Each row is a point on a landscape with many valleys, with its height.
A ball rolls from a point to whichever of its 5 nearest points has the largest drop for the distance, and stops where none of them is lower. Distance is the straight distance between rows; heights are no part of it.
j306 h=336: [ 85   8 -59  -3  30 -26 -34 -60 -75  12   9]
j178 h=240: [ 11   4  -8  18  19 -18   1   6   4  -4   3]
j494 h=155: [-55  -2  49 -18  21  59  12   0  22  33 -28]
j408 h=453: [-55  -3  56 -31   9  95  -5 -31 -36  72 -50]
j70 h=495: [-40   0  49 -42   8 110 -26 -50 -68  89 -46]
j247 h=293: [-86   0  71 -30  -1  66  26  26  49   9 -31]
j245 h=493: [  8 -10 -17  22 -50 -58  20  62  39 -63  32]
j499 h=501: [-28  -1  27 -10  32  42   1 -17   1  40 -26]
j457 h=439: [-81  16  68 -49 -28  37  21  58 105 -24  -4]
j45 h=189: [ 26   6 -15 -17  40  29 -30 -60 -45  49  -9]
j258 h=423: [ 80  -6 -65  36  -1 -59  -3 -32 -56 -30  16]
j333 h=192: [ 31   7 -24  30  18 -29   1  -8 -14  -9   2]
j712 h=483: [ 22  -8 -26  31 -15 -49  15  27  12 -38  14]
j610 h=239: [-77  -1  68 -29   9  75  20  12  24  35 -43]
j397 h=544: [ 37 -11 -38  42 -22 -61  16  21  -7 -47  21]
j41 h=539: [ 31 -20 -37  45 -40 -66  21  34   5 -56  28]
j460 h=433: [-42  13  29 -16 -29 -18  19  67  82 -42  15]
j525 h=560: [ 28 -46 -50  41 -87 -80  30  55  15 -82  55]
j328 h=138: [ 58  14 -45   5  30 -18 -32 -52 -55  14   9]
j383 h=375: [ 88  -3 -72  29   0 -54  -9 -46 -68 -23  19]
j767 h=98: [ 28  10 -17   7  35   1 -17 -34 -31  25  -4]
j278 h=236: [ 66  10 -47  18  19 -36 -18 -35 -55  -5  10]
j858 h=494: [-33  11  14 -10 -51 -37  18  75  81 -61  36]
j482 h=339: [  3   3  -4  17   2 -29   7  25  21 -19   5]
j920 h=441: [-18   4  16   4 -12 -26  11  45  50 -31  10]
j627 h=238: [  5   8   5   0  32  21 -12 -34 -21  36 -10]
j571 h=215: [ 56  12 -35  -9  39  -5 -36 -59 -59  34   3]
j766 h=358: [-78   7  64 -36  -8  39  23  46  80 -12 -20]
j722 h=352: [ 41  -1 -36  36  -5 -48   3   0 -17 -24  14]
j624 h=376: [-50   4  37 -15   6  15  17  38  61  -8  -8]
j528 h=516: [ -9  -3  -9   9 -68 -61  25  77  58 -77  45]
j827 h=101: [ 56   1 -48  35   2 -49   1 -16 -31 -24  12]
j979 h=328: [-9  3  6 10 20 -4  4  7 15  1 -4]
j102 h=480: [-17   0   6   4 -30 -39  15  58  61 -50  21]
j446 h=128: [ -9   8  16 -15  33  52 -20 -49 -30  61 -22]
j121 h=545: [ 78 -14 -64  50 -21 -64   6 -18 -46 -41  21]
j455 h=131: [ 38  13 -22  -5  40  -2 -28 -54 -47  29   0]
j315 h=169: [  9   9  -2  13  25  -6  -6 -15  -5  12  -6]
j272 h=492: [-29   4  46 -49   3 112 -39 -54 -82  99 -50]
j415 h=455: [-67  19  51 -39 -31   9  17  61 102 -35   7]
j526 h=338: [ 93   1 -71  15  14 -48 -23 -53 -81 -11  15]
j372 h=398: [ -4   0  14 -46  27  82 -45 -68 -69  85 -29]
j954 h=333: [-70   2  58 -29   5  45  22  29  56   7 -23]
j42 h=420: [-33   3  21  -6  -6 -11  16  48  64 -25   6]
j713 h=496: [ 17 -15 -26  34 -36 -62  17  45  17 -55  28]
j342 h=264: [ 21   3  -7 -39  36  48 -45 -69 -61  68 -14]
j673 h=320: [  6   5   3 -17  39  45 -25 -55 -42  59 -14]
j261 h=273: [-56  -1  45 -18  17  39  16  17  40  17 -19]
j208 h=485: [-31   3  37 -19  23  73 -13 -41 -29  63 -35]
j416 h=542: [   3  -31  -30   21 -103  -72   31   70   45  -94   65]
j915 h=141: [ 41   9 -33  22  24 -26 -12 -27 -37   3   5]
j605 h=611: [-20   6  29 -30  25  77 -26 -56 -48  73 -35]
j71 h=440: [-37   3  32  -3  22  29   9   6  27  15 -17]
j648 h=457: [-10   6  13  -1  28  17  -2 -16   4  30 -15]
j122 h=384: [-65   9  44 -28  -4  23  21  50  83 -13  -9]
j387 h=198: [ 47  11 -29 -23  41  19 -43 -69 -59  45  -2]
j822 h=628: [ 59 -14 -58  49 -20 -64   7  -3 -32 -41  23]
j958 h=335: [-40   0  39 -14  24  62  -6 -23  -7  51 -29]
j294 h=600: [ 45 -36 -56  54 -57 -75  24  27 -11 -67  37]
j190 h=434: [-35   3  22  -5  10   4  13  26  43   0  -9]
j679 h=456: [  8  -5 -11  24 -27 -49  16  47  29 -46  20]
j89 h=482: [-18  -1  35 -45  20  98 -31 -59 -62  89 -38]
j962 h=408: [-55   9  37 -24 -17   0  17  54  83 -28   4]
j933 h=575: [ 33 -35 -46  49 -61 -74  25  47   8 -72  39]

Where does a ball stop that starts at each point below?
j178: j767
j648: j767
j397: j827

Call two points neighbours if one is among the 5 nearest of the other. Go from one point of each pair to the other, from neighbour to neighbour, staying as low as possible. Name the highest point that can't be avoided.
j767 / j494: j958
j827 / j767: j915
j446 / j827: j627
